Points, in no order, along strands that fork, close into loops and pass close to each other.
Two points are linked if the straight distance between their rows is under 86.8. Some points are linked to none.
vufu: [  5  12  16 -16  22 -17  18  14  30  33 -13 -26 -26  25  -2  10  30 -18
 -14  40   4  27 -37   1 -10  -9  40 -23]
rit: [ 52  17 -11 -20 -14  32   1  -2 -22  12  -1   7 -26  15 -18  -1  20  34
   9  18   6   2 -18   2   6 -15   8   3]
tun: [-14 -33 -19  42  -5   8  19  -7 -26 -11 -47 -20  -3  -1  -1  -5  12  -5
  -8 -22  39 -32   0  -9  16 -14   0  52]
tufes: [  3  -5  18 -27  12  12  -3  -4  28  14  17  -3  15  -2 -18  21  16 -18
 -16   1 -22  30 -32  34 -38  19  42  -2]
Tezim: [ -1   1  35 -32  -8  -1   0  40   4   8  26   5   8  33  16   8   0  17
  24  30 -28  12  -9  32  -4  16   3 -16]
bib: [ -3   1   1   0  -4  -3  24   1  38 -21  22 -14 -28 -33  11  15 -17  -8
  -2  13  -7   0  22   2  13  -9   8 -23]
vuk: [  4 -23 -14  15   8 -18  -9  19   3  -2  -6 -10 -14  -4  14   0 -31 -15
 -37 -13 -15 -25   8   3  20  -3  12   4]
remo: [ -7 -16   5  28 -19   2 -23   6 -23 -22  10   6 -10   2  33  18 -30  -6
 -15  -9 -13 -10   9  21   5  -1 -13  15]
sasa: [ -2 -11  25  -8  -1  -4 -43  15 -30  18  16   3   3  54  12 -12   6  22
   6  -6 -15   2   0  20 -31   1  53  -1]
Fonok: [-21  20  -9  -2  -5  20  32 -37  21 -29  -6  -7  -5 -37 -19  16  30  -3
  23  -1  18  42  14 -10   7 -13  -7  -5]
sadov: [ 14  18  -7 -28  16 -22  12  -4  33  11 -14 -13  -8 -21   7   1 -32  -6
  30   6  17  20  -4 -23  15   2 -12 -13]
fufut: [  7 -42   7   0  14 -19 -18  -5  -5 -10 -27 -41 -23   9   1 -11 -15  -5
  22   4  -3 -48  -5  -2  15 -30  32  10]
fod: [ -4   2  13 -24  21 -59 -33  11  -4  17  14  14   5  28  33 -27 -18  21
   8  -3 -16 -35 -15   2  -7  17  -5 -27]
sola: [-25  -1 -31   9 -16 -17 -13  -4 -16 -49   9  42 -28 -23 -13  -1  -3 -27
 -26 -22   2 -21  49   3  11 -21  -5  15]
Loke: [ 12 -23   3 -25   2 -50   5  42   0  16 -26 -17 -24  19  15  15   7 -13
  -8  15 -33 -42 -31  -7  28 -12  15  17]
sesit: [ 12  14 -19 -29  19 -57  -6  11  10  29 -34   0  10  -5  10 -12 -13  -9
  23  -2 -13   3 -12 -29  11   1 -26 -26]
Tapo: [ 33   6 -37  27  20   4  23  10   1   8 -11 -49   6  14 -13  -3  22   1
 -21   4  16   3 -24  -8  30 -12 -12   6]
Kitas: [-22  -8  32 -67  14   1 -19  11   5  39  21  33  43  18 -13  -4  13   6
  17  21 -30 -12 -22  10 -28  14   3   8]
lilom: [-34  -7  31   8 -10  41  -3 -37 -11 -31  52   7  17 -11  -7  19   6  -3
   9  11   7  37  41  13 -37  17   6  23]
dedi: [-32   9  23  -3 -17   2 -16  -3  12   7   8  40  21 -11  -6 -17  14 -10
  -5   8 -43 -19  37  -9 -10  -9   1 -17]
domo: [-17  10  -4  50  -1  31  32 -29  -2 -41  13   7  20 -34  -6 -17  30 -15
 -19 -11  26 -11   0  -7 -15  -9 -39   4]
kago: [  0  -2  -1  12 -13 -24   4  28   6 -33  12   8 -25  -3   5  -9 -37  -6
  13  13  11   7  46   4  24  10 -40 -16]
Kad: [  7 -22  23  28   6   2 -23   7 -19  14   6 -23  -4  37  30  -7 -27  22
  -1  12  18 -35  43 -12  11 -16  19  -1]
duned: [ -7 -15   1 -11 -20 -13 -28  -4 -23 -24  14  30 -44 -20  13  -6 -43 -10
   3   0 -18 -39  21  -1 -14 -16  14  12]
Duv: [-26  11  -6  20 -23  19   9 -17 -15 -49   1  47  -6 -20   5  16  23  -7
   8 -20  23  15  38   8  14  -8 -39   1]
dulen: [  8 -16 -13  27 -13  40 -23 -19 -41  -5 -13   6   6   3  -2  -2   6  16
  -7 -17 -13 -29 -31   9 -10 -17 -12   6]
vegi: [ -4  -6  13  45 -12   9  -5 -12 -48 -11   1  -2 -16  10  28 -12 -25  24
   6   5  40 -30  -6 -13 -11 -13 -28  25]
Sir: [  1 -39  -9  30  14  14 -12 -25 -28  12 -36 -14  10  30   7  -7   9  14
 -22 -27  21 -41  -3 -11   9 -20  22  29]
Zinol: [  7  20 -22  -7  14 -12 -11 -13  11  10 -20  -4  23 -17 -20 -34  -9   7
  10   3 -16  12 -19 -32  17   4 -50 -20]
Zel: [ 20 -23 -23  15  10 -22  20  15   8  -4 -42 -37 -13  19  -1  22  -2   5
  -5   1   2 -12  -4 -20  52  -9 -14  59]
voz: [ 15   2   5  30  11  34   9 -10  28  -7  52 -21   5 -22 -12   2 -14  -1
 -29   4   2   9  44  -5 -20   8  27  -1]
kizu: [ -3 -15  21 -20   4  20 -33  -2 -15  19   0   7  18  56 -14  -8  25  16
  22  -7  11  21 -10  31 -12  12  37 -10]
tedi: [  1   8  28 -38  -4 -40   2  56   6  28   4  17   3  40  24   6  22  17
   7  16 -12 -11 -26  21  -9  12  -6 -17]
tado: [-11 -24  40  33 -11  53  -9 -14  -5  -4  20  -1  46  13   4  19  30  -4
   3   1 -11   1  32  31 -10   5 -18  -6]
Bere: [-13  22  -3  13 -10  23  11  -5  -2 -11  20   6  14 -15 -23 -12   2  20
   4  11  -2  21  -3   2  -1  10 -23   8]
puza: [ 26  21  -6 -13  16  -9   0  -2  18  47 -23  -5   6  37  14  19  19   0
 -25  33 -10   8 -40 -18  19 -18 -19 -15]
gegas: [-25  23   8 -41  -2   6  -5   7  -7  24 -12  18  36  25 -23 -11  17  17
  13   9   0  44 -17   2   4  10   7  10]
kavid: [  8   8 -13  -1  -7 -41   3  35 -10 -14 -10  -7 -22  -4  19 -10 -39 -10
  27 -14   0  24  12  -2  25  21 -35 -10]
Fuge: [ -5  -1 -24  58  -5   3  47   5 -17 -38  12 -24  -4 -27   8  -8  10 -15
 -37 -14  33   1 -15 -10   5   8 -19  44]
buvob: [-24 -12 -19  31 -17  18 -16 -12 -25 -34  -2  25 -14 -18 -28 -23  -2 -20
 -10 -17  12 -17  22   7  -6 -15  -9   6]
Nezo: [ -6  -3 -15  11  10  -5  13 -13  22  21 -50 -29   0   0  -5  -1  12 -20
  15  19  -7 -20  -8 -25  20 -28  -7 -26]
tolu: [-13 -17  16  -1  19  -1 -20 -22  22   2  -7 -25 -12  -3   8  11 -26  -8
  21   8   0   9 -24  12 -24   3  35 -19]
gogir: [ -9  15  -2   2   1 -23 -16  30 -14   0  -7 -11   7  21  15 -10 -18  18
  38  12  -8  31 -20   0  15  20 -38 -14]
mudug: [  4  11  -7   5 -18  11  24   0 -17   3 -28  -8 -33  -5   9  14   1  13
  19  -7  33  23  12  -6  15  -5  17  12]
geve: [ 11  13 -11  -7  22 -16 -32 -25 -28  14   4  -3 -13  53  26  -1 -11  46
  28 -13  39   3 -30  -5   3  -3  -4   8]
tepel: [-31  -6  -6  29  22  -9 -14   9  27  -1 -11 -15  33  -3 -10 -17 -16 -20
 -21 -15  -4  17 -12  12  -1  26   0 -17]
nase: [-35  13  -6 -50  -7  19  21  -9  27 -27  10  30  27 -32 -34   4  33 -14
  15 -13 -10  42  19  18   8  -2 -13   9]
kala: [  6  27  -1 -34 -18   2  23 -11  33   5   3  35  -2 -21   5  27  13   4
 -15   1  -9  -2  33 -16  13 -12   5  -9]
zape: [ 12  19 -16 -24 -15 -38  18  45  16  -8  26  21  -1 -22   3   0 -16   1
 -26 -15 -33  10  12   7  21  24 -12 -11]
Tinok: [ 26 -21  28  13  -1  20  -8   8  21  21  19  -6  20   9  10   3   1 -12
  -5   0  -9 -20  59  12 -19   7  32 -22]
rofim: [-21   5 -22  26  25 -23  -7  16  13  -2  -6  -9  19  -8 -21 -40 -36 -12
 -13 -13  33  29   8 -11   5  31  -8  -3]
febe: [ 28  -3   1   1  -3  44  25 -21  13  -2  -1 -24  -1  -3 -19  26  36   3
   6  10  12  25 -22  20  -3  -1   7 -14]
buzon: [-25  -7   9  -3   3 -22 -14 -22   3  15 -32 -11 -13  -1  16 -11 -13  -7
  27  19 -22 -28 -20 -19 -10 -28  -2 -25]
Zibon: [-18 -11  12  27 -13  39 -22 -43 -16 -28  27  22  10 -23  -3  13 -13 -15
   3   0  21   3  24  10 -46  -1 -16  18]
gak: [-24   2   6  -4  22 -25  -4  41  25   9  15 -13  34  12  -1  -5 -15  -3
  -7   1 -19  24 -18  24  -1  33   8 -14]
kod: [  3  11 -16  13  15 -28 -17  11 -36  -3  -7 -26 -10  38   6 -31  -8  40
  22 -19  35   6 -15  -2  14   2   2   3]
nin: [-10  26 -28 -23  -6   2   0   4  20 -40   2  29  -1 -41 -22   3  14 -23
  15 -39   3  35  25  11  12  -1 -19   0]
rubov: [-16  25 -42   3  -2  -8  14 -17  14 -22 -16  -3   1 -53 -24  -4  15 -28
   6 -26  16  37  18 -24  11 -15 -18   4]
mufa: [-10  27  -3  -2 -22  15   9 -26   2 -28  15  40 -20 -25   9  13   4  11
  -3   3   7  -6  53 -16  13 -18 -18  -1]
zom: [  4  -2 -52  12   0 -16  21  10 -11 -29 -22 -31 -20 -29 -18   2  -8 -21
  -8 -24 -15   7   3 -19  32 -14 -13  35]
zaken: [ -5  13 -28 -10   4 -29   1  27 -19  23 -50   0   1  20   7  11  14  -8
 -12 -18   7  36 -30  -1   8   2  29  12]
nubid: [ 19 -14   4   3   6  28 -33 -35 -38  11  -1 -13 -10  26   2   6  16  16
  -2  -3 -12 -10 -34   9 -29 -24  30   6]
zugi: [  4  -4  23  31  -9  32 -13  12 -22 -13  45   4   9   2   8  -8 -24  23
  -6   2  31   1  40  11 -29  25 -16  16]
miko: [-25  23 -17  -9 -14  -4  11  -8  10  -9 -16  -6  -5 -28 -18  16  32 -29
  15   4 -41  35 -31  -3   3 -18   9  -9]
pomup: [ 28  -4  -3 -38  -7 -35  13  19  14  16  -4  14 -25 -19   6 -11 -20  -5
 -14   3 -17 -47  18 -24  23  -7  -3 -16]
sovu: [ -2   5  12  -4 -18  29  -6 -12   0   8  -8  22  18  13  -8   0  24   1
  14   9 -28  -9   9  10   9 -12 -10 -28]
tigeg: [ 38  -6  23 -11   8  17 -12   1  16  37  18 -10   9  23   5  13  11   7
 -29  12 -14  -8  24  -6 -28   2  52 -14]
kefa: [ 18 -28  -9  11  16 -11 -25  12 -12  15 -17 -13  -6  42  15   5  -5  12
 -32 -18  -4 -36   0  -4  20  -7  39  23]
Tigos: [-63  -5  34   0 -12  20  -5 -21   2  -7  16  12  17  -5  -8   5  -3  -4
  23  21 -11  29  18  11 -17   5   5   6]
rif: [ 19  19 -14 -15   2 -22  20  10   2  16 -23 -26 -39  -8   5  13 -16   2
  32  18  18  16   4 -29  28 -14   5   4]
roz: [ -3  14   4 -44   3   5   5   7  37   5  -7  21  26 -15 -36 -33   3  -8
  25   8  -9   6  21  -1  14   5  -9 -17]
gep: [ 52 -10  -9  15  23  20 -22 -22 -12  13  21 -20  -2   7  10 -14 -20  35
  -3   4  10 -47  -7 -12  -6  -9 -13  -5]
vum: [ 31   2 -29   2  -2   6  37   8  -3 -13 -24 -45 -39   5  -6  37  17   2
   3  16  -6  12 -10 -14  36 -23  -7  41]
Lib: [ 14   9 -19  17  18 -42 -14  20 -22   4 -17 -50  -3  49  26  -7  -6  21
  27   0  10  15 -24  -5  28   1 -25  -9]
Vulig: [ 49  14  -1 -14  10  10  -9  11   4  24  -4 -11 -12  53  20  23  15  14
 -11  23  -4  -7 -26  15  19 -17 -13 -21]
tagud: [ 41  21 -14   0  23  19  17   9   3  10  13  -3  22  11 -19 -25   1  41
   3 -14  37  20 -16   0   2  28 -19  -7]
zok: [ -4  -2 -21  36  20 -32  -7  -5 -25 -16  -3  -9  -4   6  15 -35 -44  15
  -6 -11  46   3 -15 -25   2  21 -49   6]
giz: [-23 -10  17   7   0 -15  -8  39  -1   2 -12 -18  -3  27   6 -27  -6   4
  24  10   3   9   9  19  17   4  30 -25]
kug: [-20   5  26 -53  23 -45   3  28  28  47  14  31  43   1 -22 -20  20   8
   1   4 -17 -20 -31  -7 -23  27  -7 -11]
pokik: [-19   0   1  15  -9 -10 -20  13   6 -25  41  26   6 -19   8  12 -26 -16
 -34 -13 -34  -9  15  22  -3  17 -21   0]
Bet: [ 49   5 -30   6  36  -7   5   8  -6  -2   4  -8   2   3 -16 -48 -20  30
 -15 -26  43  -2  -6 -15   8  23 -28  -4]
tonuv: [ 30 -14 -29   7  16 -33  -2   1 -24 -14   4  -3 -19  -3  -8 -48 -51  20
 -20  -9  24 -12   6 -25  16  18 -43  -3]
Dur: [ 38  11  -2   3   1   5  -9  14  -4  21  25  -2   2  36  16  13  -2  25
 -40  17 -29  -4 -17  -1  11   0   1  -4]
mub: [-25   9 -16 -13 -26 -27  -2   6 -10 -14 -22  43 -22 -24  -3  -5  -7 -24
  -5 -15  -5 -18  42 -13   9  -1   4   5]
busag: [ -7 -16  46  -5 -21  22 -43 -30 -32   5  22  -6   7   8  10  18   1  12
  35  25 -33   7   3  10 -50   2  33   2]
bes: [-25 -14  44  -4 -12  18  10 -19   4  16  -9 -12  23  29  -5  29  36 -16
  18  28  -7  48 -10  26  -5  15  21 -16]
sot: [-12  16  27 -26  -1 -21  10  -9  30  21  32  18   3 -21  10   5 -13  -2
   1  35 -31 -20  -3 -21 -14   3 -11 -19]
Sano: [  6  10  36 -38 -11 -12   6   8  28  40  29  37   9 -16   5  19  14   0
  -8  11 -29 -49   4  -7 -37   7  -1 -12]
tid: [  7  -3   1  23 -17  31   5 -15 -12 -38  35  -9 -35 -22 -13  -2  26   4
  -8   6 -15 -29  55  -5 -15 -31  27   6]
tofe: [-59   4   7   3   2   9  17 -30  30 -23   2  -1  16 -26 -21   0   4 -24
  28  14  17  38  22   6  -3   4 -21  -2]
vor: [ -6 -15  14  -5   1 -15 -10  24 -20   6 -18 -11 -22  33  12 -11  -2   4
   6 -18  14   4   3  16   1  -1  63  -6]
Liru: [-29 -10  10 -17   2   4 -29  -3   4 -15  -4  32  24  -9   7   7 -28 -19
  18 -14   0  19   0  22  -8  22 -26   8]
Fup: [  7  26 -29   6   3   7   1  19  -5   4  -3 -20  21  -1 -32  -8  20   2
  -1   1  -1  64 -53   4  -5   2  -8  13]
Tosup: [  2  10 -26  36 -21  25  14 -28 -30 -16  -7   6   3 -18   5   5  10  12
 -10   1  -9 -23 -23 -18   2 -20 -47  17]
Roka: [ 11  22 -11  -3  19 -12  -5 -17  -4  34 -21   2   9  36  16   8  -2  31
  -7   5  23  24 -33 -19  10  -2 -10  -2]
roki: [-25   1  29 -15  13  -8  -9   1  16  13   8  16   9  10   9 -18 -40   3
  17  12  31  22  24  -8  -6  23  11   3]
Toru: [-35   3  18 -47   0 -38  18  42  29  26   4  30  27 -17  -8   5  18  -8
  20   0 -16   1  -7  15  -7  25 -26   3]
mezet: [ 29   0  15 -40  -4  -9  19  -6  12  29  12  22 -29 -19  11  35  10  -6
 -13   6 -18 -50 -12 -10 -25 -15  27  -5]
gorez: [ -1   7   4 -17   1  -4  10  -7  26  24   4  10  -1 -16  -7  31  21 -22
 -53  -1 -17  14 -33   3 -27   0  54  -1]
Sepa: [  0   4  -1 -30  27  -9 -37   1  -2  11   9  22  45  38  -3 -34 -14  29
  19  -6 -11  -1 -22  13   9  15 -29  -9]
kepez: [ 19  -8  19  -7   7  18   5 -24   6  19 -21 -25 -10  31  -4  33  42 -20
 -11  27  13  40 -30  17  -7  -3  27 -19]
pon: [ 21 -12  11  40 -21  50  -9  -9 -15 -10  25  18  23   2  -1  -2  24  -1
 -13  -9   1 -31  52  16 -15  -9 -21 -11]
ponar: [ 25 -23 -12 -10  16 -45   8  25   0  14 -29 -18 -12  29  16   4 -11   6
 -23   8 -21 -31   1 -31  52  -8 -14  29]
mif: [ 10  11 -28  40   0  -4  41 -12   6 -36   1 -12 -17 -29  -1  -4   3 -11
 -14  -1  22 -16  28 -28  28 -16 -59   7]
dop: [-17  -5   5 -15  -3 -13  14  21  32   9 -27   8   4 -14  11   8  -1 -31
  13 -11   3   0   6  14  10  17  17 -21]
Delu: [-18  -1  16  -6 -16  15  15 -40  -1   6 -27  11 -26 -18   4  17   4  -4
  15  11  28   5  28 -21   1 -24  33  -1]
bal: [ 33  -3  -2  51  -4   9   2   6 -27 -31  35  19   4  -8 -12 -40 -13  -5
 -15   2  40 -46  36  -4 -12   1 -42  -1]
lek: [ -6  -5  21 -13  -4  17 -23  -1   4   5  31  32  29   1  14  15 -23  10
  -9   0 -24   3   4  15 -15  20 -13   5]
Danod: [ -3  22  30 -36 -14  13  19  27  24   6  40  13   7  10   4  24   5  17
  -4  25 -25  35   2  21  -4  29  16   3]
Duza: [ -3  -4  28  -9 -18  27 -32 -13 -22   1  29  15   7  -6  21  13 -18   5
  11  -1 -20   0  32   9 -36  10  26  14]
guted: [  2   0 -36  18  18 -21   9   8   3   5 -27 -29  -9 -19 -18 -21 -24 -16
 -19 -24  28  14  -3 -24  19   6  -3  13]
Diluv: [-20 -27   5  27  12   8 -11 -33   3 -14 -20 -30 -12 -17   8   8 -28 -12
  28  -1  24  -3 -22   4 -13 -11  -2  -6]
Piriv: [ 18  11 -16 -24  17 -43 -40  -9  -9  23  -1  18   8  52  16 -18  -3  26
  12 -14 -13 -22 -24   4  18  -3 -12 -22]
zav: [  7 -28  -3  41  -8  -4  -5   2 -45 -33 -15 -16 -22   0  10 -22 -21  -1
  -5   4  17 -56   1 -16  14 -18 -47  30]
rifiv: [ 16  40 -18 -21 -13  -1  25  -6  25   8   6   5 -10 -22  -8  20  18   9
 -12  19 -25  16  -2 -23  21 -10 -19 -10]
sumu: [-28  11  13 -51   2 -13  26  22  45   0  31  15  22 -28  -7  15  -6  -9
  -2   7 -15  23   1  19  -7  27   2   8]
Zot: [  5  -3  32 -31  23   9 -20  -9  25  36  39   4  29  10  -1 -10 -11  11
   6  16  -4  -2  18  -1 -40  18  40  -3]
Tilo: [  2   2 -13 -21  15 -25  -4  18 -14  22 -40 -20 -28  32   4  -5  11   3
  16   2  18  17 -20   0   8 -12  50   6]
bul: [  6 -17  -4  51  -3  13 -14  16 -28 -29  38   0   7   0  15   8 -22   2
 -38 -16  12 -15  37  16 -15   5  -2  18]
mefa: [-13  26  -9 -27 -10 -38  25  27   5   7 -16 -19 -27 -19   1  17  25 -22
  41  13 -27  32 -22 -10   3 -14   9 -10]
Digi: [ 14  29 -31  23  -8  12  38 -12   0   2 -20 -14  -3 -22 -18 -15  16   4
   4   3  15  -4   9 -43  27 -19 -31   3]
gezan: [-22 -25  28  18  -9  13 -10  30   4 -22   0  -5   7   9   8  -6 -16 -20
  26 -11  14  13  32  43   2  17   8 -17]
kabik: [-20  -3   4  24   3   4   7  -3  29 -40  49 -10 -20 -30   8  12 -22 -17
 -24   5   2   7  40   6 -16   3  22   0]
kado: [-19 -12  17   1 -14 -37  12  33   8  14  -9 -19 -18   2  19  13   8 -22
  -1  19 -37 -39 -18  11   3 -13   9 -18]
zor: [  1 -27 -20  14  24 -13   8  -9  11  26 -58 -42   0  22   8  14   4 -10
   6   3  10 -20 -19 -27  36 -26  -6  23]
Tak: [-20  -9  30  19  -9  37  -7   3   3   3  -7   3  48  27   2  -9  10  13
  12  12 -13  -2  11  15  12   5 -37 -22]
Vuvo: [-13  -1  11 -33  11  -8 -19  -3   6  18  -3   8  -9   2  -7  -1   0  -7
  12  -2  -6   7 -37   6 -29   8  41  -3]
fol: [ 42   4  18  -9   0  41 -19  -2 -27   7  12   4  -5  46 -14  -2  21  39
  13   5  22  24 -18  23 -13   0  17  -5]
Kufef: [-20  -7  20   4 -31   7  -5 -11 -22 -32  23  -2 -38 -28   2   8  14  -9
   1   7 -42 -17  45  -3 -13 -31  45  -1]
Tonuf: [ 11  -3   5 -25  10 -43 -22  38  -7  11  23  13  -7   9  -3 -29 -16  14
  -9 -11 -43 -29 -28   1 -14  17   7 -15]
tava: [-21 -34  -2  49  -5  14  -1 -20 -21 -28  -8  -6 -18  -8 -12  -3 -10 -26
 -23 -13  30 -32  23  -4  -3 -15  16  36]
lobod: [ 15   6 -12  26 -32  38  28  -8 -23 -22  10  -6 -16  -1 -30 -10  44  16
 -18  10 -13 -15  21 -11  15 -28  21  13]
kom: [-36  11  22 -32 -32  -5  -7 -15 -12  19 -10  53  16  -5  -3  -3  15   0
  14   6 -16   2   8 -14 -14   0  20   6]
metab: [-13   1 -31  49   3  -7   9  -8 -30 -27   0  -2  -7 -23  16   0 -25  -9
 -19 -23  27   7 -23  -6  -3  19 -45  28]
Votid: [  9  -9  -6   3  18 -13 -24  14   4 -20  30  -8 -18 -11 -12 -39 -47   6
  11   3   2  -1   2  11  -1  17   6 -16]
zofe: [ 37  -1  -3  -5  11  34   5 -11  19  10  27  -1  -3 -23 -18 -10 -29   8
 -13  -4  12  -9  31 -10 -15  -2  20 -12]
dig: [  8  -7  15 -19   1 -25  20  23  30  -6  -7  -6 -31 -20  27  19 -19 -17
   9  -7   2 -12  17  12   3   4  37 -19]
vab: [-13  -6 -18  34  21  -3  -2 -19  -6  -3 -16 -25   3  -8  24  15 -17  -6
  -5 -12  13  12 -41  -4  -1   7 -15  11]
zopa: [-24  -3  10 -31   3 -32  19  14  37  22 -19   7   8 -27  12  31  15 -30
  18 -14  -9 -11 -25  14 -25  12  -3 -18]
pel: [ 27  10 -13  17 -13  26  45   0 -21 -10 -12  -2 -13 -15  -6  -9  15  19
  -1 -23  54   4  -4  -5   3   6  -4  16]
povid: [-29 -11   6   9 -14 -25   6   5  14  -4  -4   9   2 -12  20  20  18 -36
 -31 -10 -43 -33  -3   5   8  -9   2 -20]
Puba: [  3 -14  40  49  -7  22 -10  -5 -38  -4  22 -12  12  23  38   0 -14  38
  13   7  43 -10  19   7 -33   7 -10  14]
Rol: [-14 -30  30  14   7  27 -17  16  11 -11  26   5  24   2  -7  -5 -10 -27
   5  -1   2  13  57  30 -28  23  16  -1]
kufo: [-15 -34  16  11   4 -12 -38 -17 -21  -2 -18 -26 -14   5  17  -3 -20  -7
   8  15 -30 -44 -17 -14 -15 -35  27   1]
gokub: [  8  29 -34 -28   0 -21  -7  10   8  -6  -5  -1   9 -20 -21   5   2  -8
   9  -8 -33  38 -45   0  -3   8 -14   4]
Guluv: [-18 -10  16 -24 -19 -17 -15  20 -12 -15   9  43 -21 -16   9  -3 -22 -12
   8 -15  -1 -18  21  14 -17  12  19   1]
doda: [ 17  13 -27 -12 -16  -6  -4  12  -2 -28  20  29   8 -26   2   6 -28   4
 -24 -18 -20  12  10  11  14  22 -43  -5]
gon: [ 22 -19 -13  39  -3  20  22 -13 -10 -23  -8 -28  -2  -6   5  -4   8   4
   1   3  -4 -46 -21  -7  18 -19 -45  16]
seg: [-12   6  19 -15 -28  22   4 -14   9  11 -20  11  28  20  -9  24  47 -14
  18  27 -29  25 -18  20   3  -5  -6 -17]
fuga: [ 29  -1 -12  12 -15  32  40 -14  -1 -13 -24 -41 -25   1   0  34  44  -4
   6  11   3   7 -14   7  20 -22   0   1]
kekuz: [  1  21  12 -30  -7 -31  15  39   5  31 -33   1  -3  20  19  21  27 -16
  18  19 -21  13 -29   7   3  -8  -9 -20]
nik: [ 30  30 -17  10  13  15  21  13 -18  10 -15 -28   3  29 -28 -12  47  13
  26   6  31  47 -39  -1  -4   2 -15   7]
gavu: [ 12 -11  -2   7  -8  34   2  -6   3 -16  13 -12   5 -10  -7  22  10  -3
  -9 -16 -14  20 -11  34 -12   9  27  -2]
peba: [-11   4   9  30  10  22   8 -30   0  20  -8 -11  10   9 -22 -29   7  11
   5  11  30   4 -11 -25 -12  -2  13  -9]
dedan: [ -6  28 -16 -24  34  -4 -29  -8   9  19   0   2  34  38 -24 -24  19  20
  10   6 -12  32 -47   4  -5  11 -15   2]
varuk: [-14  -9 -11 -25 -14 -12  22 -33  15   1 -31   0 -35 -25   9  38  22 -15
  -7  -7  -4  -5   9 -23   7 -19  42  13]
bogos: [ 25  -7 -45  11   0   5   7  12 -38 -19 -30 -32 -10 -12 -24  -8   7  -2
   4 -31   4  -7 -34  -1  20  -9  -5  38]
kepu: [-20  -4 -25  12  -2   8 -22  -8  -5 -17 -29  22   8 -16 -17 -16 -15 -24
  11 -31  21   2   3  20   4   6 -20   0]
pum: [  8   0   3 -18 -12  -1  18 -20   9  22  -2   0 -26  -4   3  38  20 -12
 -31  13 -17 -14 -16 -18   0 -22  42  13]
lavi: [ 21 -23 -10 -15  13 -25 -17  29   6  -9   4 -15 -15 -18   3 -10 -23  -9
 -10 -12 -46 -42 -19  14   4   6   7 -18]
ridod: [  6  24  15 -18  13  15   4 -17  39  25  30  -6  16   6  -6   2  -8  13
 -10  39 -27  14 -24 -16  -7   7  -8 -19]
zugoz: [  8  -2   7  -2  13   3 -20 -14  -5   6  -7  19  -5   2  14 -18 -45  18
  17 -14  45   1  20  -7  -1  10  -6   0]
ges: [ -2   1  -7  30   1  33  22 -31  -8 -12 -16  -6  35 -25 -10 -23  27  -9
   2 -22  46   0 -39   0 -27   3 -19   9]
tudu: [-34 -18  15   9 -24 -16   4  -7  -3 -22   6   8 -20 -17  20  27  20 -26
 -21 -12 -33 -35  29   2  -9 -17  29   9]
Favon: [-17   4   3  -4 -11  28 -20 -40   3   1  17  51  17 -25   1  29  -5 -15
 -23 -20   8   3  42  -2 -30  -5  -1  12]
fupa: [-16   5  -1  -5   3  19 -17   3 -24   9 -16  20  27  27 -18 -21  11  22
  24 -16  25  28  -7  19  -2  15   9  11]
tulu: [ 30   9 -12 -33  -3 -26  20  35  27  23  -2  23   0 -15  -8   6   2 -11
 -36 -19 -19 -26  -1  -5  13  10   8 -15]
potip: [ 23   9  -7 -11  15  13   0  18   5  -3  37  15  27   4 -19 -21 -25  38
 -19 -22  14  32  -1  14  12  37 -12   8]
tuleb: [-29  -7   8 -32  22   0  -9   0  31  16   0  24  38  -3 -22 -32 -29  -3
  11   4  29  11  28   0   6  24 -19   0]
gufiz: [  8  -5  25  -4  -5  22 -28 -35 -20  16  12 -15 -16  15  -1  23  17   1
   5  30 -22  14 -27   4 -47 -12  48   0]
mirib: [ 17  13 -22  24 -12  23  31 -10   2  -4  -4   9   9 -17 -13 -13  17   9
 -38 -21  30  -6  17 -13  22  -6  -7  11]
giko: [ 31  21 -31  -9 -12  -5   5  16 -10  10   1   5 -17  12  -8   9  11  12
 -37  22 -38  -6 -18 -14  33 -16 -11   7]
retog: [ 26  -7   0 -22   7   0  -5  -2   3  21  -2  13 -13   0  12  -1 -34  21
 -15 -12  21 -13  19 -16   1  -2  35  -3]
Disad: [ -6  -1  -6  58   7  19  30  -2  25 -44  10 -13   5 -24   1   0  10 -25
  -7  -4  26  -7  17   9   7  -3 -50 -22]
tet: [-10  10  28 -12 -21  22  24 -44  14  -4   5   9  -6 -15   3  32  30  -5
  11  10  11  42  22   0   2   5  26  -6]
roku: [  9 -11 -23  35  13  15  14 -11 -27 -11 -21 -33  -7 -11 -20 -33  18  -1
  18 -12  27 -12 -44   0 -11  -1  -4   9]

A piece is two or more points that can be reached from each other along the links. Count, over all rows, the pieces, the separate loops (a circle has one, a figure eight two, a Y none), the forks (points with three links) and the tips (points with one).
pieces | 4
loops | 2
forks | 18
tips | 22

A fork is a point with three links, a tip a point with one. Leave the first point through the second and follow the links. Name the first fork or tip that comes.
bul; zugi | lek
zom; bogos | mudug
rifiv; giko | kago
sumu; Danod | nik
roz; tuleb | Toru
domo; ges | gak
lobod; tid | Zel
zopa; dop | roz

How many points has the smallest loop of links through each point below? Write none if it is on no loop.
pokik | 11
busag | 15
Nezo | none
zopa | none

Name the points in between on the shortest way along the links from the first point to the second, in order.
guted; febe | zom bogos roku ges domo Disad mif Digi mirib pel mudug Delu varuk pum gorez tufes gavu
fufut; sadov | kufo buzon Nezo zor Zel vum fuga febe gavu tufes gorez pum varuk Delu mudug rif
Rol; zape | gezan giz vor sasa kizu fupa gegas dedan Sepa Piriv fod Tonuf lavi vuk remo pokik doda
kod; mufa | geve Roka puza Vulig Dur giko rifiv kala
kug; zofe | Toru zopa dop dig bib kabik voz
